Points on a hilly landscape, in no order, each with its height.
From any point a ball rolls to the lowest of the 2 points nearest to it. It stops when none of these is lower. Distance is the straight distance between rows; heights are no part of it.
Dem h=6.74: [117, 144, 137, 101, 116, 96, 120, 141, 130, 161, 132, 109, 110, 117, 129, 111, 106, 111, 166, 148, 131, 134, 131]
mem h=3.32: [153, 151, 122, 173, 120, 133, 115, 120, 154, 167, 98, 121, 137, 145, 144, 134, 128, 119, 126, 86, 141, 123, 102]
nole h=3.59: [104, 142, 137, 117, 133, 136, 119, 152, 125, 92, 121, 131, 128, 113, 130, 126, 148, 143, 118, 157, 110, 141, 155]
bon h=3.05: [131, 121, 141, 138, 125, 134, 139, 96, 131, 143, 117, 134, 137, 109, 113, 157, 122, 81, 123, 115, 130, 129, 126]
tezi h=2.50: [147, 123, 112, 111, 148, 112, 132, 138, 155, 129, 128, 136, 147, 151, 101, 185, 92, 111, 98, 131, 117, 138, 149]
zit h=4.46: [176, 116, 118, 133, 119, 116, 124, 105, 145, 131, 149, 124, 136, 112, 149, 96, 138, 111, 115, 129, 131, 132, 144]
bime h=4.15: [122, 170, 101, 144, 138, 142, 128, 121, 111, 148, 106, 111, 102, 132, 146, 161, 125, 122, 115, 112, 113, 138, 126]
ver h=2.23: [130, 121, 147, 111, 164, 128, 121, 124, 134, 140, 136, 120, 118, 130, 146, 134, 139, 112, 165, 153, 132, 111, 127]
rubaz h=4.00: [172, 116, 98, 126, 161, 120, 126, 130, 120, 112, 161, 129, 145, 132, 149, 90, 164, 138, 86, 136, 138, 136, 119]
gisa h=4.95: [103, 102, 143, 87, 161, 143, 138, 118, 129, 91, 130, 154, 144, 107, 122, 107, 170, 118, 147, 132, 131, 111, 122]
rig h=2.53: [136, 115, 121, 136, 155, 124, 116, 132, 102, 123, 140, 119, 130, 127, 93, 136, 106, 122, 124, 136, 127, 159, 94]
ramek h=3.88: [133, 156, 150, 141, 114, 155, 105, 83, 117, 156, 125, 82, 107, 127, 133, 130, 136, 124, 147, 99, 119, 112, 127]
Lebom h=2.99: [116, 118, 116, 155, 172, 125, 87, 140, 113, 142, 129, 154, 136, 117, 161, 110, 176, 110, 105, 154, 142, 110, 123]
Soga h=4.89: [137, 120, 139, 117, 150, 166, 87, 105, 134, 104, 111, 124, 125, 115, 137, 105, 151, 133, 126, 130, 141, 165, 124]
Lubi h=4.10: [140, 137, 134, 119, 102, 133, 159, 110, 114, 146, 100, 83, 94, 117, 109, 160, 102, 132, 148, 94, 126, 131, 123]
Nemi h=2.82: [130, 113, 137, 142, 107, 112, 127, 127, 125, 145, 96, 112, 158, 121, 160, 99, 124, 151, 165, 111, 162, 144, 124]
teka h=3.92: [77, 118, 152, 136, 152, 164, 109, 127, 95, 123, 126, 130, 150, 137, 118, 112, 170, 143, 149, 143, 127, 112, 116]
nem h=3.89: [152, 127, 102, 139, 161, 143, 125, 116, 114, 113, 170, 112, 139, 150, 130, 115, 147, 140, 107, 137, 113, 133, 112]
dezo h=4.45: [89, 109, 119, 99, 137, 115, 134, 125, 149, 148, 144, 163, 147, 155, 74, 173, 80, 121, 88, 133, 141, 118, 166]
sas h=2.76: [120, 147, 127, 167, 114, 130, 91, 114, 105, 128, 126, 114, 131, 105, 137, 108, 137, 133, 134, 111, 118, 136, 113]
gigid h=4.13: [120, 134, 115, 129, 101, 118, 163, 163, 131, 123, 132, 132, 119, 144, 133, 122, 118, 153, 101, 154, 119, 141, 155]
Nefat h=5.44: [111, 126, 158, 84, 104, 142, 142, 126, 148, 104, 139, 113, 121, 127, 90, 153, 115, 116, 142, 136, 106, 124, 164]
boti h=2.77: [149, 119, 134, 160, 144, 104, 102, 143, 114, 149, 135, 135, 154, 108, 128, 115, 148, 118, 144, 130, 145, 126, 108]
tur h=3.73: [124, 144, 105, 110, 102, 94, 152, 120, 140, 142, 131, 114, 120, 116, 81, 165, 94, 140, 96, 110, 111, 110, 149]
zibi h=3.11: [139, 146, 137, 151, 100, 154, 96, 119, 116, 135, 142, 113, 109, 131, 123, 90, 126, 143, 98, 124, 142, 157, 125]
zuk h=2.06: [135, 135, 103, 141, 135, 136, 101, 131, 126, 136, 115, 98, 130, 134, 116, 104, 96, 128, 156, 123, 132, 145, 117]
mub h=4.75: [91, 128, 116, 118, 148, 151, 158, 131, 105, 139, 114, 145, 146, 146, 124, 151, 139, 100, 121, 131, 112, 141, 127]
Sumez h=2.90: [113, 122, 130, 165, 148, 124, 84, 141, 133, 137, 130, 144, 142, 110, 130, 107, 167, 106, 130, 148, 153, 105, 119]
zik h=4.47: [97, 149, 110, 108, 138, 140, 152, 118, 104, 148, 103, 113, 138, 131, 101, 164, 113, 102, 116, 105, 109, 145, 124]
Rivi h=3.38: [120, 113, 102, 122, 141, 105, 134, 139, 149, 140, 137, 160, 159, 150, 82, 157, 94, 122, 85, 134, 119, 136, 152]
Kir h=5.32: [131, 124, 154, 108, 111, 135, 147, 131, 155, 125, 144, 90, 99, 121, 112, 139, 111, 126, 135, 146, 133, 124, 156]
Raget h=4.27: [150, 136, 122, 152, 102, 112, 132, 118, 103, 188, 101, 90, 118, 99, 137, 121, 117, 133, 137, 92, 158, 139, 133]
moba h=1.12: [148, 143, 124, 138, 84, 117, 131, 114, 149, 136, 130, 138, 81, 142, 130, 110, 99, 127, 119, 91, 140, 136, 96]
lazup h=3.26: [136, 168, 112, 106, 86, 105, 145, 105, 147, 160, 143, 105, 107, 123, 106, 121, 134, 114, 101, 80, 118, 111, 109]
Fir h=3.06: [152, 148, 121, 152, 119, 131, 137, 121, 162, 171, 97, 117, 114, 135, 105, 162, 114, 112, 106, 87, 124, 122, 110]
bevin h=4.40: [168, 116, 131, 138, 102, 96, 130, 118, 115, 136, 149, 113, 147, 91, 145, 91, 139, 118, 127, 116, 139, 147, 140]
munav h=5.07: [139, 144, 115, 108, 141, 106, 111, 122, 138, 96, 124, 184, 127, 103, 146, 114, 154, 102, 109, 125, 98, 146, 102]
vidur h=5.26: [133, 133, 102, 91, 123, 111, 156, 121, 129, 128, 149, 138, 123, 115, 141, 94, 122, 125, 114, 140, 135, 153, 139]
Nonik h=4.82: [119, 136, 136, 127, 145, 163, 90, 132, 120, 104, 121, 150, 125, 137, 129, 105, 158, 140, 103, 137, 130, 166, 104]
kebob h=3.09: [153, 138, 148, 141, 118, 132, 73, 120, 104, 129, 156, 116, 131, 122, 147, 75, 151, 148, 117, 123, 151, 156, 111]
Zeven h=5.91: [97, 100, 142, 135, 125, 129, 115, 163, 141, 106, 109, 142, 128, 124, 118, 159, 135, 97, 135, 157, 133, 109, 177]
zalak h=1.53: [119, 131, 160, 123, 138, 139, 131, 128, 165, 144, 129, 125, 129, 142, 129, 128, 135, 118, 152, 139, 145, 104, 122]
Sede h=4.34: [151, 129, 129, 138, 115, 111, 138, 103, 125, 163, 120, 103, 133, 88, 143, 115, 119, 110, 138, 108, 159, 148, 130]
babun h=2.43: [99, 126, 136, 128, 129, 143, 130, 124, 186, 119, 127, 121, 109, 134, 114, 128, 116, 124, 128, 150, 150, 115, 118]
kug h=5.23: [84, 107, 131, 96, 130, 121, 141, 137, 153, 129, 160, 165, 135, 166, 93, 158, 95, 115, 105, 155, 126, 96, 171]
dogu h=4.29: [116, 152, 101, 128, 119, 134, 148, 111, 107, 159, 91, 107, 110, 120, 114, 182, 113, 114, 109, 84, 119, 145, 141]
vama h=1.87: [159, 144, 128, 117, 133, 137, 155, 136, 128, 115, 142, 97, 141, 142, 103, 131, 115, 137, 153, 118, 90, 123, 109]
keme h=0.90: [135, 146, 112, 128, 90, 117, 129, 89, 136, 128, 138, 144, 82, 107, 120, 126, 90, 119, 102, 103, 137, 143, 100]
varer h=2.60: [153, 100, 133, 152, 145, 133, 121, 127, 135, 137, 97, 116, 151, 130, 161, 118, 122, 149, 166, 126, 168, 135, 115]
Buloz h=3.65: [139, 142, 138, 130, 99, 118, 130, 140, 106, 109, 144, 122, 119, 116, 134, 112, 129, 141, 132, 138, 99, 137, 132]
Fif h=3.14: [127, 119, 129, 150, 106, 118, 153, 146, 117, 155, 107, 123, 154, 124, 130, 118, 116, 134, 144, 111, 137, 136, 140]
nogo h=0.67: [112, 144, 80, 104, 100, 101, 128, 76, 149, 99, 156, 134, 89, 120, 122, 129, 91, 129, 109, 100, 131, 138, 101]
Sep h=6.59: [136, 132, 188, 122, 118, 127, 124, 144, 119, 153, 133, 121, 103, 116, 118, 148, 125, 120, 136, 156, 132, 144, 131]
Nidak h=3.47: [128, 104, 131, 132, 144, 130, 128, 109, 139, 110, 129, 126, 133, 109, 126, 178, 127, 88, 136, 133, 132, 114, 154]
Zabe h=2.75: [142, 134, 135, 141, 122, 119, 128, 105, 167, 158, 126, 136, 129, 116, 110, 147, 123, 88, 98, 103, 121, 128, 117]
tis h=1.38: [147, 147, 142, 148, 84, 122, 110, 124, 166, 154, 118, 131, 109, 146, 130, 96, 112, 118, 135, 105, 150, 141, 92]
bapa h=3.31: [91, 107, 149, 134, 143, 141, 114, 133, 84, 124, 127, 134, 172, 125, 141, 91, 165, 170, 163, 132, 147, 112, 108]
Palum h=5.76: [125, 148, 153, 147, 102, 132, 165, 143, 112, 114, 141, 117, 120, 140, 165, 117, 146, 171, 142, 138, 130, 109, 126]
muda h=3.76: [148, 143, 97, 144, 152, 128, 127, 119, 130, 138, 164, 88, 146, 142, 122, 118, 129, 127, 115, 120, 126, 118, 109]
Melim h=2.52: [160, 135, 143, 132, 112, 137, 127, 120, 114, 130, 157, 88, 148, 137, 102, 95, 127, 142, 153, 112, 102, 122, 101]
beku h=2.31: [138, 111, 124, 167, 139, 126, 125, 142, 123, 105, 111, 116, 141, 130, 144, 123, 121, 147, 164, 123, 144, 125, 107]
fono h=2.84: [156, 126, 140, 136, 119, 122, 104, 124, 129, 144, 153, 116, 146, 135, 114, 77, 137, 126, 147, 128, 115, 130, 119]
bomo h=4.87: [144, 115, 117, 87, 139, 118, 151, 124, 140, 74, 125, 170, 127, 126, 138, 126, 122, 136, 141, 137, 93, 122, 117]
Roda h=3.69: [110, 141, 98, 102, 74, 132, 161, 132, 116, 132, 115, 138, 98, 152, 94, 153, 94, 145, 112, 100, 85, 119, 162]
vive h=5.12: [146, 76, 148, 149, 157, 138, 100, 165, 115, 143, 112, 158, 150, 131, 142, 104, 164, 129, 129, 147, 141, 115, 150]
defos h=1.17: [122, 130, 79, 115, 122, 105, 135, 94, 160, 100, 146, 133, 114, 128, 118, 144, 71, 143, 115, 111, 128, 117, 124]
bogo h=3.39: [137, 122, 148, 151, 117, 119, 168, 161, 116, 154, 120, 135, 161, 138, 132, 119, 148, 122, 123, 128, 121, 136, 132]
dinu h=4.97: [139, 96, 151, 102, 158, 158, 100, 123, 134, 106, 115, 138, 138, 100, 129, 85, 166, 147, 119, 132, 147, 127, 129]
gubaf h=2.49: [100, 136, 105, 135, 164, 136, 106, 98, 125, 124, 110, 135, 113, 120, 176, 130, 135, 97, 151, 139, 131, 119, 123]
befos h=4.43: [111, 126, 116, 104, 125, 138, 171, 102, 146, 114, 145, 124, 161, 119, 118, 105, 152, 120, 117, 125, 121, 119, 125]
sika h=6.53: [145, 133, 182, 138, 116, 137, 129, 146, 122, 152, 112, 125, 122, 127, 147, 128, 128, 144, 142, 150, 147, 149, 131]
bef h=2.27: [141, 116, 124, 157, 127, 126, 103, 142, 111, 129, 139, 93, 119, 119, 100, 112, 100, 139, 148, 136, 144, 145, 115]
sifu h=4.17: [135, 124, 117, 125, 136, 131, 139, 123, 152, 93, 133, 126, 148, 121, 136, 97, 163, 143, 118, 131, 138, 116, 114]
digev h=4.21: [133, 151, 112, 148, 88, 116, 140, 125, 107, 165, 99, 92, 95, 106, 117, 140, 115, 142, 127, 91, 143, 131, 118]
vin h=3.04: [132, 98, 124, 139, 152, 133, 127, 104, 107, 114, 135, 124, 136, 90, 159, 149, 135, 97, 150, 136, 134, 119, 147]
tel h=6.31: [111, 116, 157, 165, 118, 154, 129, 144, 120, 108, 100, 116, 145, 123, 106, 164, 153, 129, 123, 119, 130, 131, 152]
letif h=4.70: [97, 142, 136, 145, 138, 155, 93, 123, 121, 128, 127, 142, 120, 134, 114, 107, 138, 119, 112, 147, 107, 149, 121]
Fub h=5.16: [153, 125, 124, 125, 134, 113, 126, 122, 125, 142, 124, 167, 148, 119, 172, 99, 172, 110, 131, 113, 113, 122, 129]
bif h=3.41: [138, 142, 96, 110, 83, 87, 153, 110, 143, 165, 133, 127, 103, 109, 84, 148, 106, 134, 97, 84, 118, 107, 121]
Gakev h=1.95: [141, 115, 104, 154, 123, 120, 123, 124, 143, 100, 115, 129, 126, 113, 135, 120, 122, 126, 137, 113, 122, 132, 116]
Kov h=5.86: [106, 161, 158, 133, 103, 144, 135, 131, 128, 129, 149, 133, 105, 152, 155, 94, 152, 162, 123, 146, 130, 127, 120]
zor h=6.13: [103, 118, 159, 155, 105, 142, 133, 160, 123, 107, 118, 124, 126, 116, 115, 156, 142, 128, 115, 150, 136, 117, 173]
geruz h=5.22: [121, 103, 133, 137, 159, 156, 142, 149, 90, 102, 116, 132, 147, 143, 125, 146, 137, 132, 131, 149, 139, 139, 131]
nasu h=3.02: [91, 135, 108, 128, 114, 106, 150, 134, 104, 128, 149, 133, 105, 147, 94, 181, 81, 134, 102, 129, 124, 109, 141]
Zipuv h=5.00: [144, 142, 104, 78, 132, 103, 127, 116, 144, 80, 136, 173, 124, 125, 139, 125, 126, 131, 111, 127, 83, 152, 114]
daki h=4.28: [105, 95, 139, 75, 149, 122, 135, 147, 151, 105, 145, 175, 125, 148, 92, 161, 109, 118, 117, 170, 128, 121, 155]
funi h=6.46: [124, 118, 169, 159, 113, 140, 142, 155, 116, 128, 92, 119, 147, 123, 137, 148, 141, 156, 131, 130, 148, 150, 132]
sanak h=4.96: [142, 115, 125, 112, 107, 135, 145, 113, 176, 122, 138, 116, 111, 142, 117, 157, 95, 117, 113, 133, 130, 113, 166]
kurig h=3.46: [159, 124, 119, 164, 143, 123, 98, 118, 149, 156, 114, 142, 134, 142, 157, 112, 132, 104, 130, 110, 142, 127, 101]
konon h=4.59: [146, 116, 109, 115, 108, 132, 145, 100, 149, 131, 131, 124, 130, 124, 129, 116, 113, 114, 122, 117, 119, 121, 158]
Bere h=2.98: [127, 159, 104, 113, 81, 104, 142, 135, 137, 122, 151, 120, 78, 131, 114, 131, 93, 173, 93, 123, 110, 122, 136]
pafu h=3.13: [143, 179, 117, 136, 105, 109, 123, 129, 156, 160, 132, 97, 117, 122, 126, 120, 136, 128, 103, 103, 123, 122, 115]
Denu h=3.15: [118, 95, 141, 155, 137, 143, 132, 155, 109, 144, 129, 98, 132, 146, 122, 143, 120, 134, 158, 149, 159, 113, 138]
Dag h=4.71: [107, 107, 122, 97, 146, 135, 150, 122, 148, 118, 121, 158, 169, 108, 113, 107, 160, 104, 114, 132, 117, 120, 135]
lusat h=3.27: [107, 139, 115, 152, 146, 128, 118, 151, 109, 110, 122, 132, 131, 109, 149, 125, 161, 146, 112, 151, 134, 128, 131]
piro h=2.56: [144, 115, 134, 98, 163, 126, 106, 118, 114, 140, 127, 112, 128, 111, 173, 113, 133, 128, 172, 138, 146, 125, 126]
Lof h=3.00: [140, 134, 131, 136, 122, 117, 86, 125, 110, 111, 164, 133, 131, 139, 136, 61, 151, 129, 140, 127, 120, 142, 114]
fadu h=4.90: [135, 111, 121, 99, 146, 129, 133, 120, 119, 90, 141, 150, 119, 141, 135, 137, 110, 123, 165, 144, 92, 126, 131]
sorob h=5.17: [147, 150, 140, 139, 131, 138, 115, 138, 138, 141, 133, 138, 128, 154, 152, 118, 140, 130, 113, 131, 116, 147, 111]
bik h=3.12: [112, 91, 165, 153, 114, 136, 140, 175, 122, 122, 124, 125, 122, 144, 121, 156, 108, 121, 162, 146, 151, 112, 132]
fil h=3.84: [121, 133, 144, 133, 95, 154, 166, 118, 121, 154, 112, 104, 103, 151, 108, 159, 107, 120, 136, 96, 118, 118, 130]
lete h=5.21: [142, 130, 95, 96, 136, 117, 145, 114, 122, 135, 133, 150, 141, 127, 158, 86, 140, 105, 129, 133, 117, 137, 130]
sibe h=2.95: [145, 167, 118, 129, 134, 110, 115, 124, 153, 147, 132, 109, 137, 110, 112, 137, 128, 117, 93, 108, 136, 154, 86]
Sigos h=3.29: [130, 148, 125, 122, 67, 109, 150, 135, 115, 123, 136, 135, 90, 120, 90, 141, 94, 152, 103, 112, 86, 131, 148]
tukik h=4.88: [140, 94, 162, 124, 136, 137, 128, 126, 96, 124, 140, 140, 165, 120, 126, 101, 164, 138, 153, 127, 121, 124, 130]
Nalu h=2.70: [129, 126, 131, 115, 152, 111, 89, 122, 124, 124, 115, 129, 123, 113, 191, 91, 144, 157, 162, 136, 162, 132, 116]
nomat h=4.53: [129, 98, 144, 80, 146, 127, 142, 137, 135, 62, 125, 169, 119, 113, 120, 156, 140, 138, 124, 143, 104, 115, 140]
gifa h=2.61: [155, 120, 127, 189, 136, 116, 101, 147, 94, 146, 127, 140, 152, 132, 156, 128, 131, 130, 142, 131, 126, 118, 120]
meva h=4.06: [146, 119, 100, 113, 153, 112, 149, 122, 129, 91, 154, 144, 130, 125, 164, 99, 161, 143, 100, 127, 140, 127, 107]
zoke h=4.63: [126, 128, 122, 100, 119, 122, 151, 114, 119, 130, 145, 132, 116, 132, 127, 150, 102, 104, 153, 131, 98, 121, 129]
tosel h=3.49: [136, 146, 123, 129, 83, 113, 144, 124, 104, 104, 144, 123, 102, 93, 114, 135, 109, 134, 115, 126, 94, 145, 142]
bobav h=4.03: [124, 162, 107, 143, 118, 138, 116, 94, 119, 142, 127, 86, 87, 116, 139, 136, 120, 131, 122, 102, 122, 112, 126]
Kepag h=4.22: [106, 121, 154, 121, 120, 140, 148, 119, 115, 115, 159, 97, 132, 120, 119, 110, 136, 139, 163, 150, 137, 102, 128]
pabiz h=5.38: [145, 99, 127, 126, 177, 141, 118, 164, 108, 108, 128, 136, 133, 141, 129, 118, 148, 147, 121, 154, 127, 128, 122]
tilof h=6.67: [114, 148, 163, 97, 136, 120, 141, 154, 127, 158, 130, 105, 119, 125, 117, 133, 121, 128, 156, 159, 141, 136, 118]
Dusot h=4.33: [108, 143, 113, 84, 115, 113, 164, 100, 130, 130, 125, 128, 103, 130, 112, 177, 85, 116, 138, 112, 98, 122, 132]
Bikek h=1.64: [113, 136, 65, 154, 116, 109, 121, 111, 143, 103, 126, 135, 111, 120, 125, 133, 95, 124, 124, 108, 127, 121, 114]
fuf h=5.59: [125, 144, 130, 123, 124, 130, 177, 152, 142, 114, 135, 131, 113, 155, 169, 140, 127, 152, 138, 146, 114, 105, 142]
gefi h=3.25: [121, 120, 137, 86, 158, 130, 129, 132, 171, 126, 133, 171, 122, 173, 101, 164, 93, 128, 117, 152, 122, 123, 128]
zumeg h=2.97: [109, 98, 150, 120, 153, 141, 91, 133, 100, 140, 103, 146, 163, 120, 160, 92, 159, 180, 164, 124, 173, 105, 105]
faku h=4.07: [109, 163, 100, 93, 111, 113, 154, 98, 146, 131, 116, 107, 108, 122, 108, 166, 96, 145, 115, 102, 110, 126, 125]
nofuz h=5.31: [115, 161, 107, 98, 117, 122, 143, 122, 132, 126, 130, 114, 101, 138, 163, 99, 119, 140, 113, 138, 141, 149, 125]
Ruzaf h=1.79: [137, 156, 146, 128, 108, 115, 112, 136, 175, 156, 136, 148, 130, 144, 103, 100, 131, 118, 123, 110, 116, 137, 101]
bofu h=2.42: [161, 127, 150, 184, 123, 126, 79, 135, 115, 141, 132, 148, 147, 146, 168, 104, 153, 151, 134, 121, 138, 121, 112]
Niz h=2.78: [106, 101, 128, 120, 169, 134, 119, 110, 118, 114, 108, 147, 133, 94, 157, 143, 155, 105, 147, 143, 139, 118, 128]
berov h=2.96: [134, 138, 134, 184, 105, 136, 103, 123, 135, 123, 141, 123, 107, 122, 117, 116, 125, 134, 110, 130, 126, 128, 106]
Tifo h=3.75: [123, 129, 153, 130, 96, 117, 172, 173, 128, 137, 123, 138, 144, 141, 119, 126, 129, 139, 123, 146, 112, 140, 155]
solod h=5.70: [101, 87, 143, 143, 151, 153, 111, 181, 116, 99, 100, 143, 141, 131, 114, 158, 149, 109, 138, 138, 155, 120, 162]
Kegad h=2.32: [143, 147, 167, 149, 113, 130, 122, 128, 155, 160, 133, 145, 121, 130, 100, 142, 129, 104, 118, 133, 113, 135, 97]
miki h=2.64: [146, 145, 77, 118, 94, 99, 158, 113, 123, 131, 149, 122, 90, 141, 132, 140, 80, 163, 93, 115, 130, 119, 143]
zata h=5.39: [130, 88, 136, 143, 144, 151, 93, 150, 105, 123, 75, 137, 155, 130, 141, 135, 147, 131, 153, 133, 145, 147, 157]
bipi h=4.05: [106, 116, 139, 88, 142, 136, 135, 141, 139, 86, 112, 151, 123, 113, 123, 146, 144, 129, 120, 152, 125, 131, 157]
Morat h=4.49: [115, 138, 112, 129, 138, 116, 150, 172, 130, 108, 139, 129, 137, 143, 129, 156, 125, 149, 84, 159, 116, 124, 154]
dopar h=2.83: [143, 139, 101, 140, 137, 113, 111, 130, 141, 138, 140, 119, 134, 134, 112, 110, 116, 127, 101, 115, 162, 172, 79]
tasu h=5.06: [120, 89, 152, 94, 166, 146, 127, 124, 124, 99, 122, 160, 118, 90, 119, 105, 176, 131, 119, 134, 153, 112, 115]
kep h=3.33: [122, 173, 134, 129, 125, 115, 123, 141, 142, 157, 133, 99, 120, 122, 138, 123, 140, 126, 119, 142, 118, 123, 136]
zopi h=2.25: [111, 136, 97, 154, 142, 111, 110, 119, 137, 118, 97, 133, 129, 114, 148, 132, 123, 105, 154, 127, 127, 112, 111]
zib h=4.20: [100, 149, 119, 91, 94, 125, 157, 117, 123, 121, 116, 150, 99, 140, 119, 168, 99, 112, 124, 119, 84, 112, 168]
Rad h=5.54: [115, 85, 156, 137, 142, 168, 114, 145, 131, 108, 87, 147, 132, 128, 124, 145, 140, 115, 153, 131, 154, 143, 145]
sig h=2.72: [132, 88, 126, 171, 157, 138, 136, 144, 124, 119, 124, 117, 138, 139, 138, 144, 132, 130, 155, 146, 162, 101, 121]
vil h=3.87: [127, 127, 152, 122, 111, 136, 129, 112, 113, 110, 160, 123, 122, 126, 142, 97, 141, 142, 159, 132, 112, 114, 112]
zul h=3.64: [117, 159, 141, 142, 114, 144, 108, 126, 115, 166, 109, 85, 120, 127, 137, 132, 128, 125, 144, 125, 126, 120, 150]
furol h=5.30: [140, 128, 150, 129, 159, 155, 106, 149, 130, 123, 127, 125, 125, 169, 133, 111, 136, 152, 137, 152, 116, 141, 124]
riku h=4.91: [115, 130, 118, 123, 134, 126, 155, 138, 140, 113, 156, 113, 136, 140, 105, 163, 117, 133, 101, 145, 122, 120, 159]
Dezi h=2.71: [134, 130, 119, 132, 159, 125, 127, 121, 123, 112, 133, 129, 136, 119, 111, 118, 131, 126, 114, 121, 136, 167, 71]
gelu h=3.45: [134, 140, 101, 96, 141, 105, 144, 106, 145, 133, 113, 127, 149, 145, 97, 200, 86, 109, 111, 100, 104, 124, 151]
nuno h=5.11: [159, 147, 126, 120, 140, 119, 116, 138, 135, 117, 116, 162, 132, 124, 153, 115, 157, 120, 123, 129, 121, 147, 102]
marom h=3.54: [147, 141, 121, 135, 148, 122, 89, 113, 141, 189, 128, 111, 141, 134, 147, 92, 128, 104, 132, 115, 153, 137, 110]
Tig h=3.10: [121, 134, 102, 146, 145, 114, 107, 135, 109, 114, 156, 138, 136, 99, 147, 113, 160, 115, 99, 150, 132, 123, 138]
gotir h=4.65: [141, 100, 164, 116, 129, 148, 160, 128, 121, 118, 151, 116, 156, 130, 129, 115, 161, 131, 151, 139, 118, 108, 142]
moda h=2.79: [121, 104, 127, 129, 144, 114, 74, 135, 107, 120, 102, 136, 145, 112, 182, 85, 143, 173, 169, 121, 181, 124, 104]
mol h=3.94: [121, 158, 72, 111, 157, 103, 133, 98, 142, 139, 122, 117, 141, 140, 114, 179, 88, 120, 116, 101, 94, 120, 133]
nur h=1.73: [108, 130, 90, 102, 115, 105, 154, 109, 107, 122, 148, 124, 94, 152, 112, 163, 67, 166, 93, 128, 123, 114, 167]
sus h=4.79: [100, 138, 150, 81, 127, 141, 137, 146, 135, 81, 119, 129, 135, 128, 100, 165, 124, 123, 139, 145, 99, 137, 159]
Ginap h=4.48: [74, 133, 124, 124, 140, 160, 121, 120, 115, 123, 139, 133, 141, 130, 107, 101, 154, 121, 123, 142, 106, 130, 118]
sozu h=3.28: [119, 124, 153, 148, 106, 138, 161, 146, 96, 153, 125, 109, 117, 159, 131, 161, 110, 118, 155, 116, 126, 104, 145]
Bega h=5.42: [122, 142, 119, 100, 119, 139, 162, 136, 153, 111, 128, 125, 117, 158, 162, 100, 128, 155, 139, 148, 131, 123, 129]
kib h=5.24: [150, 74, 133, 141, 156, 161, 121, 156, 112, 117, 90, 157, 162, 141, 136, 106, 159, 136, 144, 127, 132, 131, 148]
dugu h=3.63: [131, 151, 108, 136, 158, 131, 114, 108, 132, 174, 134, 84, 131, 128, 132, 122, 132, 99, 123, 125, 134, 120, 113]
mesop h=2.51: [139, 103, 165, 135, 116, 137, 140, 158, 104, 144, 128, 129, 119, 149, 123, 170, 99, 92, 162, 132, 153, 121, 157]
limun h=5.02: [131, 86, 160, 152, 125, 136, 100, 138, 103, 143, 131, 143, 174, 112, 126, 97, 159, 137, 149, 142, 141, 115, 145]
Seg h=5.01: [117, 107, 122, 105, 166, 142, 151, 137, 95, 113, 126, 149, 149, 131, 130, 157, 145, 106, 117, 140, 121, 130, 132]
tev h=2.58: [142, 146, 137, 177, 98, 123, 73, 113, 111, 130, 127, 142, 127, 134, 170, 97, 136, 147, 141, 110, 126, 135, 99]
sines h=2.00: [120, 119, 124, 121, 138, 139, 137, 132, 187, 108, 131, 149, 133, 155, 105, 145, 110, 129, 116, 141, 131, 114, 125]

Where does a ball stop that starts at each point below?
Nefat -> bofu
sanak -> mesop
dinu -> zalak
tasu -> Zabe
nomat -> bofu
Palum -> bomo
pabiz -> pafu
Zeven -> nur
